Each row is a point on a landscape with many valleys, with its height.
From any point a ball rolls to the lowest of the 2 points nearest to it. It stops when none of these is lower. Distance is the straight distance between rows; heights are no part of it.
j777 (h 4.69): [ -4 -13 -25  -8   3 -13  -4  -4  -3  -3   9  12   6  -2  11  -3  22   9
   8  14 -13  -2 -22  13  13  13]
j225 (h 5.15): [ 16 -14 -12  -3  -1  10  -8   8  20  -2   2   3  -5  19 -10  11 -33  -7
   0  -4   4  15  -3   2  -2  -6]
j427 (h 4.18): [-11 -14 -31  -6   1  -2   0 -12   5  -8   5  17  -1   3   0  -3   9  24
  -3  17 -12  -4 -19   9   8  10]
j422 (h 6.35): [-26  12 -14   9  32   4  -9   8   2   3 -14  11   4 -30  11   1  -1  32
  -3  11 -18  -6  -3 -10 -13  -5]
j469 (h 4.14): [ 23  -2   9 -17  -4  14  12   5   4  -1   5  -3  -7  19 -14 -10   0 -25
  -8 -16  15   9 -10   0   5  14]
j578 (h 4.66): [ 10  -4   9   5  16  12 -13  19   5  16  -6  -8  13 -15  -7 -10 -26 -11
   5 -24   7  11  17 -21  -4   1]
j276 (h 2.88): [  3   1  -5  -5   1  17  17  -4   4 -12  -3  13 -17  29 -16  -2  -5  -6
 -14   9   3  18 -12 -14  -8 -14]
j719 (h 4.07): [-25  -4 -18   9  -5  -4 -22 -10   8  -6  18   2  -2 -17   0  19  -9   9
   5  34 -23  -8 -11  20  -3  -6]
j752 (h 4.62): [-21   1  -5   1 -19   0 -10 -20   4 -18  13   3 -16   4 -10  17  -3   1
   3  33 -13  -2  -7  15  -5 -21]
j109 (h 5.91): [-17   3  19  15 -20 -17   4  -5 -13   3  18  -1 -11   5  16   2  29  -3
  -9  16  -5 -16  -8  18 -19   5]
j433 (h 4.95): [-12  -4  -8   4  -7   7  -7  -9   8 -15   7   5 -14   8 -11  15 -18   2
  -7  19 -10   9  -5   4  -8 -18]
j68 (h 5.86): [-25  13 -12   6  20   7  -2  -3   7  -2  -4  25   5 -15  10   1  -3  24
  -5  17 -18   0 -11  -4 -15  -6]
j930 (h 3.55): [  9  -4 -11 -10   8  11   8  -2   7  -6  -4  14   1  14 -13  -1 -10   6
  -3 -19  10   8  -3  -3   6  10]
j646 (h 3.09): [ 13  17  10 -10  -5  -4  16  -1  -2  -4   2   1  -1  14   3  -3  22 -26
   2 -24  15   8   1  11   7   0]
j669 (h 4.42): [  9 -25 -21  -9  -5   9   1  -5  16  -6   3   9  -9  19 -12   6 -17   5
  -4  -6   8   6  -9   9   6  -2]
j840 (h 4.45): [ 14  17  14  -1  10   5 -11   4  -2   5  -6  -8  24  -3   0  -3   0 -28
  18 -37  12  11  14  -8  10  -8]
j542 (h 3.60): [-20  10  -4   8  -3  12  15   3  -5   9   8   5 -11 -13   4  -7  15   3
 -22  33 -24  -3 -22 -10  -1   2]
j811 (h 3.27): [ 20   0   9  -3  -2 -17  -5   6  -1   1   3 -23  15  10   2   6  -5   1
  22 -24  30   5  27   9  20   7]
j203 (h 5.10): [ 10   8  14   6  -8   4  12   3  -5  15   4   4  -5 -12   7  -6   6  -7
  -9   3  -4 -11  -4 -10  -4   9]
j706 (h 5.87): [ 20   8   0 -16  13  11   2  16  10  -8 -15 -10   4  24  -5   8 -18 -15
   4 -18  17  21   5 -13  -1   9]
j3 (h 3.20): [ 11  -8  12  10  12  -1 -25   7   1   3  -7 -17  24 -12  -4  -7 -10 -14
  19 -29   7   8  33 -15  20 -17]
j587 (h 4.98): [-10  -8   2   7   1 -24 -11 -14  -4  -1   4 -10  13 -13  10   5   4  26
  13   3  10 -22  18  22  -3  11]
j282 (h 2.72): [-25   4  -3   1 -14   6  12  -8 -11  -5   4   2 -18   6  -6   3  16  12
 -23  34 -16 -10 -12  -4   0  -5]
j476 (h 4.97): [  5 -24 -18  -8 -14   9   5  -9   7 -11   5   0 -25  25 -25   8 -16   0
  -3   8   4  12  -4   9   3  -6]
j54 (h 3.18): [  4 -10  -4   1  11  13 -14  14   3   6 -18 -11  -3 -13  -3  12 -43  17
  -8   0  -5  -8  23  -8 -10  -1]
j963 (h 1.44): [  7  21  17   0  -9  -1  29  -5 -14  -5   0   6  -4  14  -4  -7  37 -16
 -10 -13   1  -9  -7   2 -21  -2]
j165 (h 5.30): [-10   3  12   9   4 -21 -12 -13  -1  -9  -6   0  22  -7  15   2   1  14
  20  -9   6 -18  23  19  -1  -7]
j668 (h 2.45): [  0   8  -7  -9  10  -1  16 -14   6 -13  -4  11   3  13  -7   1  -4  18
  -9  -7   8   2   3   2 -10   0]
j24 (h 4.33): [-14   0  -6   3   8 -14   2  -5  -8   0  -6  -3   9 -21  11  -1   7  30
   0   6  -1 -23  11   6  -2  14]
j182 (h 7.47): [  6 -21  -7 -12   7  11 -10  14   0  19  -4  -3   8 -20 -12 -23 -11  -7
   0 -29   1  -5  -2  -2  14  27]
j806 (h 1.75): [ -8 -11  -2  14  -1 -17 -16   2 -10  18   5 -10  11 -31  16  -5   6   8
  10  11  -8 -19   3   1  10  13]
j563 (h 5.06): [ 16  15  16   4  11  -4  -7  13   7  -2 -10 -19  18   7   6  10 -13 -22
  21 -19  16  15  12 -11   2  -3]
j634 (h 0.77): [ -3  13  13   2 -14 -10  22 -15 -14 -10   0  13  -6  20  -1  -4  37  -8
  -1  -4   0  -1  -1  11 -12 -12]
j695 (h 4.46): [ -5  12   7  10  -2  10   8   6   3  19   1   7  -6 -21  11  -7   7   4
 -15  15 -17  -9 -17 -13  -6   7]
j871 (h 3.97): [ 10  11  12   0   2 -14   2  -1   3  -9  -6 -15  16  15   3  11  -5   5
  10 -19  23   4  25  15   3   2]
j644 (h 2.31): [ 13  -4  14   4   7  -9 -20   8  -5   4   1 -24  20  -4  -2  -7   1 -10
  20 -31  20  -2  37  -3  21  -3]
j133 (h 6.00): [  5   2  -7  -6  -5   6   7   4   2 -15  -7 -13 -22  36 -13  13 -15  -2
  -5  18  10  13   4  -4  -7  -9]
j589 (h 3.83): [ 20  26  16  -8   1  -1   5  10   2   3  -3  -7  17   9   5   4  11 -30
  13 -35  13   4   8   3   7   1]
j460 (h 5.13): [ -3 -18 -16  -3 -17 -20   0  -4  -6   2  20   4  -8  -2   9  -3  28  -2
   6  17  -2  -2 -23  21  18   7]
j884 (h 6.62): [  8   0   4   2   2  -2 -10   1   4   8   5   6  20 -21  16 -14   3 -18
  14 -18   0   1  -9  -6  11   2]
j77 (h 2.03): [  1 -20  -4   7   3   7 -16  16  -4  15 -15 -11  -3 -27  -3   1 -32  18
  -6   0 -11 -17   9  -5   1   5]
j989 (h 7.02): [  8 -10  -4  -7   9   7  -9   4   8  14   0  10   8 -19   0 -14  -8  -9
   6 -20  -4   3 -10 -11  10  12]
j861 (h 1.55): [-12   6  17   6 -20  -3   8 -14 -10  -5  11   7 -16  15   2   1  19  -5
  -5  21  -3  -2  -6   2  -4 -19]
j926 (h 2.16): [-10  13   6   0  -8   8  15  -7  -5  -8   3  12 -15  18 -10  -5   6  -4
 -10  16 -10   5 -11 -15 -10 -15]
j229 (h 3.14): [ -9  -6  -1   1  16  -7   1   2 -16   6 -19  -6  14 -25   1 -11  -1  25
  -9 -10   0 -20  17  -5  -5  11]
j965 (h 5.77): [  1   3  -5   1  -3   5  -3  -5   7  -2   7  20  -1  -9   7  -3   4  -6
  -6   1 -10   8 -21  -6   1  -2]
j872 (h 5.37): [  7 -19  -7  -8 -23  -2  10 -11   1  -9   3 -10 -25  31 -23   6  -2   0
   4  15  19  15  -1   4   8 -11]
j742 (h 5.29): [ -5  -1  -9  -1  10   3   2   2   6   2   2  14   1 -10   7  -3  -5  12
  -8   5 -11  -4 -11  -8 -10  -3]
j843 (h 3.99): [  5  -3   9  13  24   9 -24  18   4   7  -6 -10  18 -18  -8 -16 -16 -14
  13 -31   0  15  23 -26   5 -20]
j40 (h 3.35): [  3   1  11   8  12   2   2  17 -15  26 -13 -14  12 -39  -1 -25   4  -5
  -7 -18  -3 -12   9 -20  -2  15]
j72 (h 6.20): [  8   1  -2  -1  -1   1   2  -2   4   6   6  19  10  -8  13 -12  13 -20
   5 -14  -5   2 -29   6  12  -1]
j510 (h 3.45): [ -5  -9 -10  -8   0   1  14 -16   4 -12  -1  18  -5  10  -5  -3   8  17
  -7   2   0   3 -12   9   4   1]
j765 (h 5.56): [ -5  15  17  13 -11  -3  12  -3  -4   8   6   1  -1  -4  11  -3  20   2
 -11  10  -4 -14  -6   2 -20   7]
j455 (h 6.08): [ 16  13   2 -15   9  -1   8   9  15 -12 -12 -22   6  32  -2  13  -3 -18
  11 -23  22  22   7   4   9   1]
j927 (h 4.75): [ -6  11   9   6  16 -13 -12  -7  -2  -8 -13   0  18 -10   7   1  -8  18
   9  -9   3  -5  30  -1  -6  -7]
j215 (h 5.36): [ -1 -10  -7   2  -3  15  -5   7  13  -4   8   9 -11   4  -7  16 -31   3
  -9   6 -13   9  -7   0 -10  -6]
j393 (h 1.62): [  6   4   9  -4 -13   1  16  -7  -6  -6   4  17 -10  20  -3  -4  26 -23
  -3  -3   6  13 -12   2   2 -15]
j426 (h 4.38): [-21  -4  -7   9 -18  -9 -13 -15  -2  -8  21   1 -10  -8   4  13  12  -1
   5  41 -17  -8 -10  25  -1 -13]
j357 (h 4.67): [ 16   1   6 -14  -4  10  10   6   0   3   3   4  -7   1  -4  -9   1 -17
  -7  -9   0   1  -8 -11  -1  14]
j424 (h 0.50): [  1 -14  -1   6  -3  -3 -14   5  -4  16   4  -7   3 -32   6  -5 -13   9
   1   5 -11 -13   3  -4   3  12]
j443 (h 2.15): [-21  -8  -5  -3 -14   0   6 -16  -9  -8  10   2 -19  15 -12   2  14   7
  -9  26  -3  -5 -10   4   5 -10]
j606 (h 3.58): [ 17   0   1 -13  -6  11  14  -2   1  -8  -2   0 -18  33 -18  -6   4 -16
  -7  -2  14  16  -9  -6   2   1]
j283 (h 4.00): [  0  -1   6   4  17   3 -14   2   3  -2 -15  -6  10 -10  -2   8 -34  19
   3  -6   5  -3  28  -7  -9  -4]
j693 (h 4.61): [  9   7   8  -6   4  -4   3  -1   9 -17  -4  -3   7  19   0  16 -20   4
   4  -4  12  11  13   2  -3   0]
j86 (h 5.32): [ 13   6   1  -8  16   5  -8  12   9   2 -11   0  12   3  -8   0 -19  -5
   5 -26  12  11  14 -13   3   5]
j64 (h 5.59): [ 15  18  10  -7  12  -9  -2   6  15 -16 -13 -15  16  21  11  20 -11 -17
  18 -16  17  21  16   1   4  -9]
j15 (h 6.80): [-22  -2 -22  12  22   6 -20  16   1  16 -11  10   4 -26  13  -2  -4  23
   1  19 -27  -6 -11  -7  -6   4]
j140 (h 5.44): [ -1 -13  -5  -2 -20  -7   3  -2  -5   5  27  -4 -12  -6   6   0  13  -2
   0  20  -6  -7 -17   9   8   5]
j767 (h 2.24): [ 13  22  18  -5  -7   2  28   1 -13   2  -3  -3 -10  13  -2  -2  16 -12
 -15   0   7  -4   1 -13 -13   7]
j267 (h 2.35): [ 11   8   7 -16  -8  -3  25 -13  -5 -11  -5   8  -7  30  -7  -8  31 -22
   0 -18  15  11  -2  13   3 -11]
j487 (h 2.82): [-15   3  -5  17   5  -8 -16   1   2  12   2   2   8 -26  21   1   5   7
   4  28 -19 -13  -6   3  -4   8]
j948 (h 3.61): [-17  -4 -13   8 -10  -1 -10  -4   5   3   5   3  -3 -16   8   8  -6   8
  -1  26 -15  -5 -13   8  -3   3]
j545 (h 0.95): [ -5  -9  -1   2  12  -1  -1  17 -19  19 -20 -12   5 -40   7 -19   5  20
 -10 -13 -10 -20  13 -12   7  16]
j660 (h 5.73): [-10  -4   1  11 -19 -11   0   1  -9  16  19  -6  -9  -9  18   0  25   0
  -4  24 -11 -16 -17  12  -4  11]
j836 (h 5.69): [  2  -9  -1  -6 -19   2  13  -4  -9  -8   5 -16 -32  32 -17  12  -8   7
  -8  22  12   6   7   0  -4  -4]

For each start below, name the point where the ball stops.
j433 => j424
j109 => j861
j455 => j634
j165 => j424
j660 => j668
j357 => j861
j706 => j644

Call two points neighbours if one is among the 2 nearest of the other. Go from one point of each pair to the other, from neighbour to neighbour, staying as low as possible. Name the highest point that can't be avoided.
j861, j545 => j109
j634, j644 => j64
j424, j669 => j215
j861, j634 => j203
j424, j545 => j165
